Each row is a point on a landscape with many peaks, with its height.
From any point a climber steps to the highest of the 2 points nearest to it. It stops when none of these is higher. Distance is the straight distance between rows; heights are no part of it.
k_687 (h 349): [-16  17 -41  18 -14 -16  43   4 -42  10  56   1  10  -1  -9 -13  -7 -30
  29   2]
k_672 (h 205): [ -9  33   1  36 -17 -25  33 -18 -48 -28  25  -7   1 -24 -34 -27 -34 -51
  38 -10]
k_467 (h 524): [ 11  -4 -22  -5 -20 -15   1   3  12 -14 -25  21   1  54  -8 -16  -2  74
  12   6]
k_4 (h 276): [ 21 -11  15   6   9   2 -48  -6   4  29  12  13  -1  -3  31  -2  24  -9
 -57 -16]
k_429 (h 421): [ 28  29 -36  30   2   3  37   4 -28   0  -4 -40  27 -26 -11  -3 -17  12
  14  30]
k_241 (h 211): [ -7  14  10 -19  10  17   4 -29   8  -2 -21 -11 -52  -7  20 -12   3 -21
 -27 -26]
k_290 (h 504): [ 26  38 -13  26 -20  32  14  15 -30 -10 -18 -31  52 -32   0  23  17  19
  -2  21]
k_406 (h 183): [ 15  -8   0 -32  26 -13  -6 -27   9  -9  17  -6 -31 -18   6 -27 -23  -5
 -16 -17]
k_523 (h 95): [  4  27  -4   7   1 -11   8  15  13 -32 -24  10  19 -60   6  33 -23  40
 -22 -11]
k_603 (h 28): [-10 -20  51  13  13  33  -6 -12  24   9   7 -27 -18 -22   3  -2 -11 -92
  15 -14]
k_430 (h 379): [-12  42 -32  23 -32 -22  54  16 -30  -8  27  -8  25  -3  -8  -9 -22   8
  37   6]
k_291 (h 545): [ 22  17  -5 -14 -26 -14 -14  29  -6 -21 -21  11  17  17  -4  -8   4  85
  21  19]
k_983 (h 68): [-37 -64  57 -28   6  32 -31  21  53  20  11  -5 -42  50  27   2  11  -1
   5   8]
k_231 (h 519): [-15 -16  13 -36  20  11 -22 -20   9   9 -20 -14 -41  36  13 -13  30  16
 -33   9]
k_449 (h 35): [-10  13  -8  46 -41  -6  44   6  -9 -60 -35 -13  45 -28 -26  21 -51  32
  30   7]
k_728 (h 221): [ 21  -5 -20   6  43 -27   3  28  26  20   5   4   5 -14   7   4 -15  17
   7  24]
k_403 (h 581): [ -9 -25  46 -22  44 -16 -36   2  41  17 -24 -14 -23  25  21 -20  56  20
 -50  39]
k_98 (h 594): [ 36  40  22   1 -35 -13 -39   5 -25  -9   7  28  18 -14  -1  -4   4   1
   6 -35]
k_526 (h 141): [-46 -11  -3 -31  -7   9   5   1 -28   3  72  26 -39   9  15  -2  19 -39
  21 -25]
k_191 (h 133): [  5 -32 -18   0   9 -28 -56   2   4  25 -14  26 -33  25   2 -12  -5  46
  -6  37]
k_533 (h 532): [ 14  15   0 -18 -19   4  -9   3  -9 -19 -10   2  28  41  -1  10  37  70
 -28  -3]
k_783 (h 347): [ -7  20  -6  -7  -8 -12  12  -8 -37 -24  52  24  26 -34 -16   7  14 -14
   0 -32]
k_493 (h 213): [ 16   0 -26   8 -13  -2 -16  43   2  -8 -42  12  30 -39   5   8 -17  79
  39  45]
k_121 (h 46): [ 55 -22  21  26  23  -1 -30  -2  32  22  16  -1  13  25  20 -25  -2  -3
 -20  -9]
k_809 (h 86): [-35 -29  15 -31 -12  26 -24 -11  -5   9  18   8 -44 -16  15  12 -14 -50
   2 -29]
k_577 (h 151): [-15  26 -29   7 -20   2   1  26 -45  33  10  -1  17  36  -1  19  34  -2
   5  24]
k_260 (h 51): [ -7 -16   1  14   2 -13  14  -8  37 -20 -50  19  11  -4 -34  19 -31  -2
  26  -6]
k_141 (h 92): [-14 -10  54 -31  15  14 -23   1  28  12  -6 -12 -38  36  11  -7  26 -30
   3  -4]
k_227 (h 522): [ 28  15   0  17 -19  30   1  35  18 -36 -37 -13  47 -43  24  20  -3  66
  19  27]
k_32 (h 358): [ -8   6 -35 -20 -37  -5   1 -22 -44  14 -41  -2   1  15 -22  -9   4   7
  -6  11]
k_263 (h 344): [ -6  27 -19   2 -26  -6  17 -13 -27  -1 -46  -8   8  -7 -30  10  -7  -5
   7   5]
k_851 (h 602): [-17  40 -22 -13 -24 -32  55  -3 -15 -38 -18  -4   5 -13 -27 -12 -27  27
  20   1]
k_398 (h 510): [  7  35  -2  50 -62  21  15   4 -55 -20  43  31  51 -18   5  16  28  -5
  15 -40]
k_545 (h 582): [-23  42 -14 -21  -1 -25  57 -11 -19 -38  21 -10 -11  -9 -17  -7  -5  -2
   7 -13]
k_961 (h 42): [  4 -21  38  11   7  26 -31  -9  18  34   1  -5  -9  -1  11   1   6 -73
   2 -15]
k_498 (h 579): [ 21   0  10   4  23   9  31 -12  42 -14 -11 -15  18  31  -1   0  11  21
 -18 -19]
k_749 (h 278): [ -6  44 -28   5 -20 -20  21  30 -44  -8  65  20  25 -30  11   2   9  16
  20  -5]
k_415 (h 200): [  0 -17 -28 -13  10 -25 -10   9   0  27   4   7 -28  11  -3  -6 -29 -13
  23  27]
k_381 (h 312): [-14  -9  -7 -25 -12   4 -47 -10 -35  26  12  13  -4  24   2  10  41   2
 -39   4]
k_325 (h 525): [ 42  25  12  31  14   5  -3   5  17  -5  15  -4  28 -32  26   3   4  13
 -35 -27]
k_928 (h 206): [ 24  11 -34   6 -32   0  -3  28 -21  -6 -11   1  30 -35  10  11 -21  57
   9  22]
k_62 (h 571): [ 10  25  -3 -13 -30 -27 -15  32 -22   3   0  12  18  34 -11  -2   7  42
  26  20]
k_229 (h 148): [-16 -46 -40  -9 -20   4  23 -39 -15   1 -27 -14   8  13 -39  -9 -30 -14
   9   6]
k_564 (h 134): [ 11 -16 -48  17 -16 -17   0 -10  -2   5 -58  15  -2 -15 -23 -10 -44  29
  28  15]
k_945 (h 210): [ 11 -23  23 -27  17  15  -6 -43   8 -20  25 -15 -29 -27   4 -33 -19 -36
 -16 -39]
k_133 (h 164): [-32 -30 -20  -6 -12   3  23 -28 -21  -1 -11 -20  -1 -12 -41   7 -34 -54
  16   5]
k_932 (h 554): [-20 -44  55 -30  25  20 -43 -16  30  14 -14 -23 -43  39  20 -17  49  12
 -45  26]
k_413 (h 612): [ 20 -19   9 -36  11 -21  -7 -23  26 -25 -17  12   9  20 -26 -18  -5  33
  -1  -9]
k_539 (h 593): [  7  38   3 -14 -27 -18  -4   8 -18  -4 -16   9   0  34 -11  -5  12  10
  12 -12]
k_459 (h 54): [-21 -11  13   5  -3  37 -19 -19 -21  32   2  -8 -22 -14   6  16  16 -80
   0 -14]
k_455 (h 44): [-15 -35  24  -1  23 -25 -60  24  26  33  18  13 -23  44  13  13  23  17
 -23  50]
k_914 (h 288): [ 26 -27   4   1  20  -9 -26  16  21  20  12   6  30  29   0   2  10  30
 -18  20]
k_833 (h 455): [ 16  57 -19  29 -19  21   1   8 -53  23   5  -7  11   8  18   3  46   5
 -11   1]
k_929 (h 310): [-31  18 -18  -3  -5 -28  30   0 -14 -33   8   9   8 -39 -14  34 -31  -6
  -6 -17]
k_592 (h 62): [-11  66 -11  33 -33 -17  34  13 -11 -22 -37  -1  -4  -8  -5  20 -29   5
  30  -4]
k_168 (h 568): [ 13   8   2  -9   2  17  18 -23   6  -5 -12 -13  -6  48  -3  -5  29   9
 -19 -16]
k_551 (h 351): [-13  18 -15  40 -29  18  20 -30 -50  -7  17   6  15 -12 -20   8   4 -49
  -1 -29]
k_82 (h 301): [-15  -9 -13  20 -25 -10  24 -12 -36 -18  18  -6  56 -21 -49  23 -17 -37
   8  -8]
k_566 (h 234): [ 29  22 -15  -2  30 -17  13  26  -8   0  20 -22  34 -45  -7   2  -1  17
  -2  26]
k_550 (h 185): [ -4 -36 -28 -20  -6 -20 -42   1 -22  29  39  12 -30  31  11 -12 -12  12
 -12  20]
k_400 (h 289): [-11 -24  15 -18  10  15 -54 -10 -16  31  28  11 -14  10  25   4  39 -18
 -56  -2]
k_442 (h 610): [-38 -64  37 -40  16  17 -15   8  48   9  16   4  -9 -12  10  24  -3 -28
 -15  -9]
k_682 (h 130): [  5 -23 -24   9   8 -11  -9 -16  32   4 -59  27 -32   7 -13 -16 -35  16
  24  -1]
k_966 (h 220): [ 40  14 -19  20  13   6 -10  31   6   1 -51 -11  20 -43  11  -7  -5  64
  23  44]
k_268 (h 52): [ 23  16  12  18 -13 -12 -17  18  30   9 -18  25 -14  43  16   9 -15  11
  19 -15]
k_857 (h 227): [ 39   2  -4   8  31 -18 -13  29  17   8 -23  -9  35 -45  -7  -1  -8  30
   4  33]
k_432 (h 56): [ 22  26   3  30  -5 -13 -12  28  42  -3 -40  34   4  -1  17  20 -19  36
  13  -9]
k_893 (h 336): [-17  37 -29   8 -33 -11  37   6 -39 -12 -24 -21  34 -29 -29  13 -12   4
  18  22]
k_734 (h 609): [ 14  36  27  -8 -22  -6 -18 -11 -13  -9  -4  20  -9  20 -11 -12  14 -27
  12 -35]
k_128 (h 537): [-24  11 -27 -20  16   8  59 -29 -27 -19  34 -26 -16  -7  -9 -10   6 -18
  -9  -9]
k_848 (h 65): [-15 -57  23   5  28  11 -35  -2  56  33 -39   2 -26  11  37  -9  16   0
 -40  19]
k_345 (h 317): [-28  18  -4  -7  10 -13  25   0  12 -19  21  13 -16 -15   6  31 -17 -18
  -8 -26]
k_618 (h 71): [ -4 -50  44   2  22  19 -20   2  60  29 -28  -7 -11  26  18  -1  16 -32
 -11   5]
k_124 (h 411): [  5 -57  -8  -8  16  27  -1 -22  27  15  29 -13 -32  45  24 -17  -7  13
 -19  -8]
k_443 (h 323): [ 28  -3 -27   3   6  -4 -38  11 -20  23 -14  -2  12  -6  10   4  14  54
 -36  33]
k_153 (h 492): [ -7  -8   5 -24   0 -20 -11  14  19   7  17  21 -44  50   7  -5 -14   2
  20  -6]
k_941 (h 100): [  0 -17  -1 -12   6   6 -23  -6 -16  30  -3 -21 -40  68  -6 -26  16 -10
  12  36]
k_558 (h 385): [  1  -5  -2 -23 -11  -6  17 -21 -15 -15  20  -6  14  19 -29 -13   4 -15
   7 -19]
k_151 (h 101): [-17 -38  22 -15  40 -22   0   3  62  -4 -25  11 -18 -46  -2   8 -32 -25
  -2   1]
k_774 (h 580): [ 21  30  25  22 -17 -15 -25   0 -17 -14  29  37  24 -32  -4  15   7 -34
   3 -46]
k_585 (h 170): [ -8 -40   3 -39  33   6  -6 -17  20   3  27 -12 -21  -7  14 -10  -4  -5
 -28  -5]
k_112 (h 479): [ -4  34  27  27  -1   0   2   2  -9 -26 -14  -3  43 -53 -21  43   7 -30
 -18 -17]
k_691 (h 551): [  8   6   0  -1 -15   9  -3  -9  -8   4  -3  -7   0  78   1  -6  35  39
 -18   4]
k_607 (h 152): [-22 -33  14 -40  26  24  -9 -16  -4   9  50  -6 -21 -18  15  -5  21 -37
 -23 -15]
k_224 (h 304): [-11 -10  -2  19 -31  15   6 -53 -42 -18  26   3  -3 -15 -24 -17 -17 -59
   1 -46]
k_611 (h 603): [ 19 -19  29 -30  34 -22 -14  -8  38 -11 -42   5  18  -9 -24 -14  10  13
  -7   8]
k_438 (h 81): [-25 -53  67 -34  13  39 -27  -3  45  18 -18 -24 -29  37  12  -4  23 -23
   2   9]
k_103 (h 138): [ -9 -27 -44   7 -38 -15  23 -25 -11  -1 -49  10  18  10 -41 -14 -42  16
  26  13]
k_31 (h 49): [  3   3  -5  32  -6  -7  13   6  13 -14 -40   2  38 -34 -28  37 -29  -4
   5   7]
k_365 (h 187): [-24  29 -22  24 -35 -31  36  -4 -35  -4   8   0 -14  -6 -20 -13 -50 -47
  46  -1]
k_402 (h 166): [-47  -3 -16  -3 -27  23  35 -23 -33   7   3 -12 -20  22 -15   4   1 -58
  21 -12]
k_461 (h 322): [-21 -11   5  15 -19  12  13 -23 -23 -10  18   3  32  -4 -34  31   0 -57
   0 -22]
k_506 (h 480): [ 24  33 -10  14   1  21   9  17 -29  16   0 -24  36  11  -1   8  38  17
 -11  18]
k_875 (h 59): [ 15  45  -5  37 -16  -7  15  23  19 -21 -39   6   6 -21  10  30 -34  25
  19  -6]
k_702 (h 70): [  0  32   8  -6  12 -24   1   1   6   0 -28   9 -30 -22  -9   3 -22 -28
  15  -6]
k_19 (h 125): [-42 -17  -3   3 -16  48  33 -37 -39   5  17 -34 -36  -5 -14  -8  -7 -73
  29 -10]
k_980 (h 261): [ -5   3  23  -3   0   8 -50   6 -10  38  -9   9 -33  30  13   2  25 -37
  -3   6]
k_924 (h 439): [ -6 -44 -13 -11  23   4 -23 -16  19  19  21  -4 -44  53  28 -19   7  43
 -38  20]
k_515 (h 478): [ -5 -21  11 -14   9  -5 -32  -1  28  16   3  19 -51  34  35  -7  -6   8
 -11  -7]
k_799 (h 57): [-10 -44  39  -8  33 -25 -66  23  36  44  -9  11 -22   9  20  -4  19 -13
 -21  40]
k_838 (h 277): [ 17  27   0  11  -4 -12 -52  23 -43  33  33   9  -3  18  14   0  42  13
 -14  21]
k_723 (h 122): [  3  23   8 -19  10  -3 -13   7 -26  22  20 -12 -30  46  -2 -25  30 -23
  17  13]
k_724 (h 66): [-14  42 -18   0  -9 -30  24  16   1   2 -27   9 -24   4  -8  11 -25  -3
  32  12]
k_96 (h 163): [  3  10  -5 -23  -4 -11  19 -12 -10  -5  16 -16 -42  27  -7 -43 -21 -31
  39  -5]
k_11 (h 328): [  7  12 -39  16 -46  -7  27   8 -33 -13 -38 -23  35 -38 -21  -7 -31  37
  31  40]
k_554 (h 121): [  3 -14  18 -29  49 -22  -5   1  45  -5  -7  -1 -41  21   7 -33  -3  20
   7  10]
k_738 (h 55): [-33 -50  39 -12   6   9 -54  11  38  29   1  10 -46  59  24  10  16   8
 -14  26]
k_853 (h 365): [  0  20  -6 -20 -16 -21  17  -5 -34 -25  28  -1  35 -14 -34  -9   1   1
  11 -10]
k_320 (h 88): [ 17   0  -9   2  36 -29 -28  19  30  -1 -26  29 -31   6  16 -23  -1  83
  -2  24]
k_860 (h 608): [-20 -27  -4 -14  19  -6  15  -7  11  -2  -3  -5  21 -23 -28  31 -14 -32
  -5   3]
k_418 (h 286): [ 11  14  12  36 -33   2  28  -9 -21 -29   3 -11  60  -3 -43  16 -16 -22
  19  -9]
k_199 (h 389): [-33  28  -1  26 -59   6  29 -20 -52 -15  11  19  32   4 -31  11  19 -45
  19 -30]
k_412 (h 184): [-30 -21 -19 -32   0 -12  13   5  -8  13  27   1 -31   7  -6  -5 -36 -37
  33   8]
k_16 (h 162): [-10  28  11   3   7  16  19   6 -19   4  17  -2  28  16 -13  26  53 -32
   3  -5]
k_76 (h 528): [ 29  17   5  20   6   7  -6  33  38 -28 -39   8  25 -52  33  15  -9  79
  -3   8]
k_582 (h 488): [  2 -10  23  -5  27  27  14 -28  19  -4   5 -23   4 -10   8  -3  23 -31
 -43 -24]
k_985 (h 112): [ -1 -41  57 -26  45  -8 -24  16  67  18 -14  -8 -35  -5  15 -31  -7 -30
  18  17]
k_720 (h 53): [  2   4  21   5  13 -17   0  14  52  -4 -51  25  -2   4  -4  26  -9   7
   8  -5]
k_414 (h 544): [ 52  43  12  18 -15 -10 -15  28   4 -16  20  12  20  -1  24  -5   0  43
  10 -13]
k_568 (h 587): [-15   7  21 -11  25   4   4  10  26   6  38  12 -15  22  33  13  24 -12
 -24 -25]
k_537 (h 396): [ 14  28 -24  28 -27 -10  40  -2 -14  -8  -6 -17  10  19 -15 -17 -29  -2
  30   3]
k_822 (h 448): [ -6  31   1  55 -51  -2  36  -4 -54 -26  42  23  45  -9 -21  -1   9 -23
  36 -28]
k_781 (h 104): [  4 -21 -18  -6  40 -17  13   9  42 -12 -26  18  -4  28 -16 -17  -1  68
  17  25]
k_669 (h 464): [ -2 -16  -8 -10  20 -10 -30   2  18  17  12  16 -35  22  32   1   8  39
 -49   5]
k_321 (h 599): [-37 -30  27 -37  11   9 -13   6  40   4  17  18 -24  19  24  26   8 -12
 -24 -23]
k_173 (h 481): [ 24  -9   9   4  49 -10 -10   2  36  14 -45  -9  13 -38   9 -19  20  23
 -39  23]
k_641 (h 80): [-32 -35  23  -3 -14  68  -3 -20 -18  15  10 -31 -31  -9   0   7  -1 -78
  23 -18]
k_240 (h 329): [-30   9 -10  -5  10  -7  18  -9 -15 -17  56  20  -9 -37   8  20   0 -38
 -10 -37]
k_981 (h 591): [ 25  11  20  23   3  16  12  -2  21 -14 -23 -12  50  13 -14  21  16   6
 -11 -16]
k_810 (h 269): [ 17 -10  27  11   3   5 -49   0  14  33 -18  13 -15  32  22  -1  26 -11
 -34   2]
k_909 (h 109): [-57 -39   0 -46 -23  38  -5  -9 -22  17  44   1 -44  10   8   9   4 -34
  12 -13]
k_329 (h 124): [-13 -32  32 -40  12  31 -36  -7 -12  18  55 -11 -54  -7  23 -30   9 -35
   9 -17]
k_580 (h 474): [ 14  23 -17  27 -87  22  31  29 -41 -15  20 -19  61 -15  18 -17 -22  32
  47  27]
k_75 (h 648): [-34 -40  26 -24  19  39  15  -5  39   8 -13 -29 -52 -18  20   9 -19 -32
   3  -1]
k_469 (h 416): [-22 -26  -3 -25  -1  31  18 -30  -7  -2  19 -12  -1  16 -10  11  11 -33
 -15 -20]
k_559 (h 313): [-25   2 -21  22   9  14  42 -13 -31  -2  61  -4 -13  -6  -1  -3   2 -56
  20 -18]
k_828 (h 617): [-32 -60  17 -29  22  30   8 -27  40 -11 -43 -21 -44 -31 -12  -6 -34 -23
  15   5]
k_560 (h 270): [ 28  17  26  25  -7  -9  17 -20   4 -47 -25 -15  41 -15 -40   5 -22  -2
   7 -18]
k_26 (h 96): [ 11   1   9  -2  16 -29 -14  27  42 -10 -18  28  24 -49   4  28 -16  32
 -20  -5]
k_106 (h 559): [ 36  57   3  26 -13   0 -13  22 -21   2  38  14   3  -3  32  -5  13  10
   7 -27]
k_562 (h 408): [ 14  45 -22   8 -51   8  27  22 -37  -4 -22 -26  27  13  -3 -16   7  43
  26  28]
k_219 (h 613): [ -5  15 -20 -15 -20 -37  35   3  10 -34   7  15   7   4 -19   0 -39  28
  25 -11]
k_628 (h 76): [-12  -9  12 -18   5  -2 -19 -12  11  -1 -14   8 -36 -19  -3   4 -29 -46
   9 -18]
k_303 (h 114): [  0 -37   7 -23  43  -9  -7 -10  50  -9 -15  12 -22  43  -3 -30   9  55
  -3  11]
k_450 (h 409): [ 24   6 -20  28   7   4  29 -16  -8  -4  -6 -30  23  -5 -23  -6 -16 -12
   7   5]
k_916 (h 394): [ 13 -65 -18  12  35  21 -12 -18  41  26 -10  -1 -21  30  18 -15 -18  17
 -14  12]
k_386 (h 470): [ 11 -16  19  11  28 -10  -4 -11  46   1 -12   7  12 -49  23   2  -7 -14
 -56 -20]
k_790 (h 247): [ 15  30 -23  16  30 -15   6  18 -27  16  36 -11  11 -47   0   7  -1 -19
  -1  12]
k_631 (h 238): [-13  19 -16 -10 -11 -22   6  32 -40   7  72  31  19  15   5   4  29   9
  10  -5]
k_948 (h 441): [ 29  29 -36  33 -40  12  35  15 -39 -11  19 -38  48 -24   3 -16 -19  34
  25  24]
k_746 (h 348): [ 21 -21 -38  -6  21   3  -4 -12  -6  11   0 -12  10  10   6  -7   3  55
 -44  16]
k_45 (h 382): [ 21 -50 -21   6  28  10  11  -9  36  10  -5  -4  23  41  -8  -5  -1  29
 -17  10]
k_579 (h 123): [ 12 -33  12  -3  17  -8 -45 -11  37  11 -47  26 -41  27   3 -26 -19  13
  16   6]
k_621 (h 198): [ 11  15 -33  25 -23  -2  14  10 -23  -2   9   2  26 -21   6  15 -23  17
  -6  -4]
k_674 (h 263): [  6  18  -9   8  27   3  13  -5  -9  15  29 -17 -18 -18  11 -10   2 -32
  -9  -7]
k_503 (h 557): [ -5  42  19  35 -27  13   7   1 -36 -24  26  34  35 -29  -4  32  37 -25
   4 -45]
k_552 (h 144): [ -2   9  27 -38  23  -2  19 -12  11 -20  31 -20 -37  17  -8 -27   2 -34
  25 -12]
k_918 (h 40): [  7  31   4  73 -47   8  25   6 -32 -50 -21 -25  48 -36 -22  22 -44   3
  25   6]
k_118 (h 516): [  7 -15 -11 -12   3   5 -18  -5  10  -3 -43   8  23  20  -8  11  29  73
 -34  13]
k_456 (h 496): [ -4 -16  20 -30  17   5  -5 -19  15 -10 -11  -3  19  -6 -13  14  20  -8
 -35 -15]
k_162 (h 498): [ 17   6  -3  -6   0   0  -6   3  -3  -3 -44  -6  40 -24 -23  18  13  25
 -11  13]
k_971 (h 201): [-11  34 -25 -11 -11  12  15 -23 -22   3 -38  -9 -43   8  11  -2   7   1
 -24 -18]
k_637 (h 511): [ 28   8  13  30  18  16  11 -24   9 -10  31  -8  22 -22  16  -3   8 -22
 -42 -38]
k_195 (h 606): [-32  -9  10 -16  41   4  26   6  24   3  12 -14  -1 -20  -3  28   8 -40
 -18   2]
k_502 (h 212): [ 16  10 -26  -2  16 -28   3  29  -5  19  39   4  -5   5   6  -6 -20  -2
  21  13]
k_885 (h 41): [ 33 -27  42 -14  34  10 -19 -14  32   7  25 -11   6  15  14 -33  18 -21
 -21 -13]
k_95 (h 624): [-45 -31  21 -29  38  17  24  -2  52  -1 -28 -22 -20 -17   5  23   3 -30
 -15   7]
k_249 (h 176): [-21   4  -9  18  -9 -21  21  -7 -14  -4 -18 -10   1 -14 -37  11 -44 -51
  39  13]
k_425 (h 309): [ -6  35 -26  27 -15 -17  47   3 -64  -9  65   3  33 -31 -17 -23   7 -22
  29   0]
k_282 (h 625): [-12 -63  21 -20  24  11  -4 -10  31   7  15  -8  15 -13 -15  16 -19 -44
  -2  -4]
k_122 (h 180): [-23  14   3   2  13  19  21   4 -24  10  54  17   4  15   8  14  70 -28
  -1 -21]
k_578 (h 50): [ 34  -5  15  21  18  -6  -9   3  50  10  -4  13 -15  27  24 -11 -18   1
  -2 -13]
k_891 (h 102): [ 14  -3 -12   3  17 -38 -49  19   5  10  -5  18 -20  16   8 -17   9  88
 -10  54]
k_599 (h 236): [  6  18  13  32   1  -3  32 -29 -11 -34   3 -19  -7 -11 -29 -13 -36 -45
  17 -19]
k_323 (h 243): [-25  15  27 -27  -5  29 -28  -7 -23  22  -5  -2 -63  10  18  -6  29 -52
   2  -9]
k_699 (h 143): [  6  -4  13 -24  17   2 -17   3  -2  23  19 -20 -56  28  10 -39  -8 -34
  34  13]
k_520 (h 131): [  1  10  10 -31  37 -13  32  -2  29 -18   9 -17 -23  20  -4 -16   2   5
   2  -5]
k_704 (h 119): [ -3 -37  40  -8  37  -9 -38   3  68  21 -59  11 -41   1  17 -31  -6  -5
  12  15]
k_69 (h 533): [ 50  35  21  16   7  -1  -5  29  30 -17  -7  -2  31 -33  28   4   0  48
 -15  -7]
k_147 (h 107): [-12 -40  24 -18  48 -15 -10  16  59  21 -17   5 -14 -10   7   3  -1 -15
  -2  24]
k_994 (h 517): [ 16  24 -14  39 -16  23  19  29  -1 -24 -41 -21  42 -51   4  38 -15  37
  11  26]
k_586 (h 338): [-16  -5 -32 -26 -23  -7 -30  -4 -31  19 -31  14  -1  13  -8  19  15  23
 -33  12]
k_116 (h 282): [-14  -3 -12  18  10  27  20 -14  -1   7  35  -8 -35 -10  22   5 -14 -52
  -6 -24]
k_83 (h 383): [ 18  12 -34   4 -28   0   5   6 -37  18 -39 -15  23  16 -16 -13   6  35
  15  35]
k_642 (h 472): [-29 -15 -26 -19   8  31  33 -35 -37  -1  50 -16 -17   0   5  -9  27 -27
 -24 -23]
k_257 (h 225): [-10  10  28 -21  11  35 -21 -18   3  16  -3 -19 -75   3  40 -24  10 -35
 -14 -21]
k_542 (h 253): [ 11  -2  22  -6  -2  13  -4 -52 -17 -30  19  -4  -9 -11 -17 -24  -8 -47
  -5 -51]
k_107 (h 157): [ -4 -27 -37 -20 -28 -36 -41   0 -26  22  -2  27 -11  30 -11 -15 -17  37
   1  26]
k_717 (h 515): [ 23  11 -12  15 -56  40  13  27  -2 -54 -43 -23  37 -36  30   7 -21  62
  53  38]
k_197 (h 436): [  8  33 -15   2 -90  11  22  25 -41  -4 -11 -16  50  16  10 -28  -4  56
  46  38]
k_77 (h 93): [ -9  29   3  10  19  -8  36  -1  20 -33 -19  -6  16 -46   2  35  -4   9
 -38 -17]
k_399 (h 248): [ 14  27 -17  19 -13   3 -26   3 -55  36  44  12 -14  30  20 -18  40  -8
   0   0]
k_39 (h 218): [  4  -8 -31  -2  -5  -1 -24  -7 -41  33  45   1 -29  30  19 -27   5 -15
  -3   5]
k_247 (h 505): [  3  -4   0 -32   6 -11 -16   4   3 -10 -16  12  26  -7 -20  21  19  37
 -32   0]
k_881 (h 595): [ 12 -10  49 -28  42 -23 -35   7  43   7 -29   3   7   7  -2 -17  41  19
 -33  23]
k_501 (h 626): [ 33   6  -5  -8   0 -23   0   6  12 -20   0  18  12   5 -10 -15 -22  36
  14  -8]
k_441 (h 490): [ 14  41  15  36 -25  28   3  10 -34 -33 -13 -22  59 -62  -9  31   7  -3
  -7  -1]
k_732 (h 300): [ 29   6  -6  -1   2 -13 -39  14 -20  19  20   8  16   1   6  -3  11  23
 -17  13]
k_570 (h 177): [  0  24 -13  26  -7  12  -9  19  -9  38  -6   7   0  29  16  28  21 -12
 -14   3]
k_333 (h 98): [  7 -41   2   3  32 -30 -28  14  59   5 -27  46   8 -29   7   3 -20  33
 -13   1]
k_90 (h 489): [ 12  -7  -5   8  28   6 -10   6  24   9 -74  -4  29 -25 -15   6  23  40
 -15  36]
k_395 (h 140): [-18  26 -18  15 -24   8  31  16 -44  10  25  -1  41  18 -20  20  45 -15
   8   2]
k_295 (h 165): [-31  -9 -15 -39   1 -19  10   0 -26  -2  63  15 -13  -3 -13  -8  -4 -30
  25 -12]
k_858 (h 258): [ 14  24  20  15   9 -15  11 -16   7 -28   4  -3  10 -22 -16   4 -13 -22
  -4 -29]
k_206 (h 302): [-27  28 -34 -17 -26 -35  27  22 -36 -17  34  21  23 -35  -8  18 -18  15
   9  -5]
k_364 (h 45): [  3  20   1  71 -16  10  25   4  -3 -25 -29 -18  39 -25 -21  44 -37 -13
   0  -1]
k_922 (h 103): [-14 -27  52 -21  10  26 -47  10   9  30  31  -5 -49  24  29 -15  19 -42
   9  -5]
k_482 (h 508): [-12  -9 -18 -22 -11 -21   5   2  12  -2 -25  22 -20  41 -10   3 -11  30
  16   0]
k_9 (h 204): [-31  -1  -5 -10  -4  -4 -11  15 -32  14  74  35  -9  37  12  11  51  -7
  -6 -13]
k_279 (h 573): [ 20  35  12  19  15   4  -3   9   1   7  44  17 -11   6  34  -3  28  -9
 -21 -36]
k_740 (h 502): [ 21  20 -25  29 -79  44  23  23 -25 -39  -5 -26  45 -28  38   3 -29  48
  42  29]
k_375 (h 97): [ 10   0 -18   9  33 -14  -2  16  42 -19 -46  31  -5 -12   5 -18  -8  93
  15  15]
k_787 (h 189): [-32  26 -20 -10 -30  17  28 -25 -29   3 -21  -8 -20  25  -9   6  12 -25
  -5 -18]
k_23 (h 188): [  1  16 -40  28 -21  11   9  -1 -30  25  12   2   5  11  11  19  -3 -11
 -13 -11]
k_113 (h 368): [ 11 -33 -38  -6   7   6  18 -11  -3  -2  -7 -11  39  19 -23  -1   4  49
 -20  17]
k_88 (h 99): [  1 -41  -3   1  21 -21  -8   2  58  -9 -13  33  -6 -22  -2   6 -48   5
   4 -12]
k_444 (h 475): [ 16 -37  29  -4  43 -15 -11  -7  57   8 -16  -6  17 -25  22 -20  14   0
 -47   4]

For each start below, name the point where the climber stops.
k_603 | k_32
k_16 | k_501
k_961 | k_32
k_858 | k_734
k_523 | k_734
k_618 | k_734
k_916 | k_734
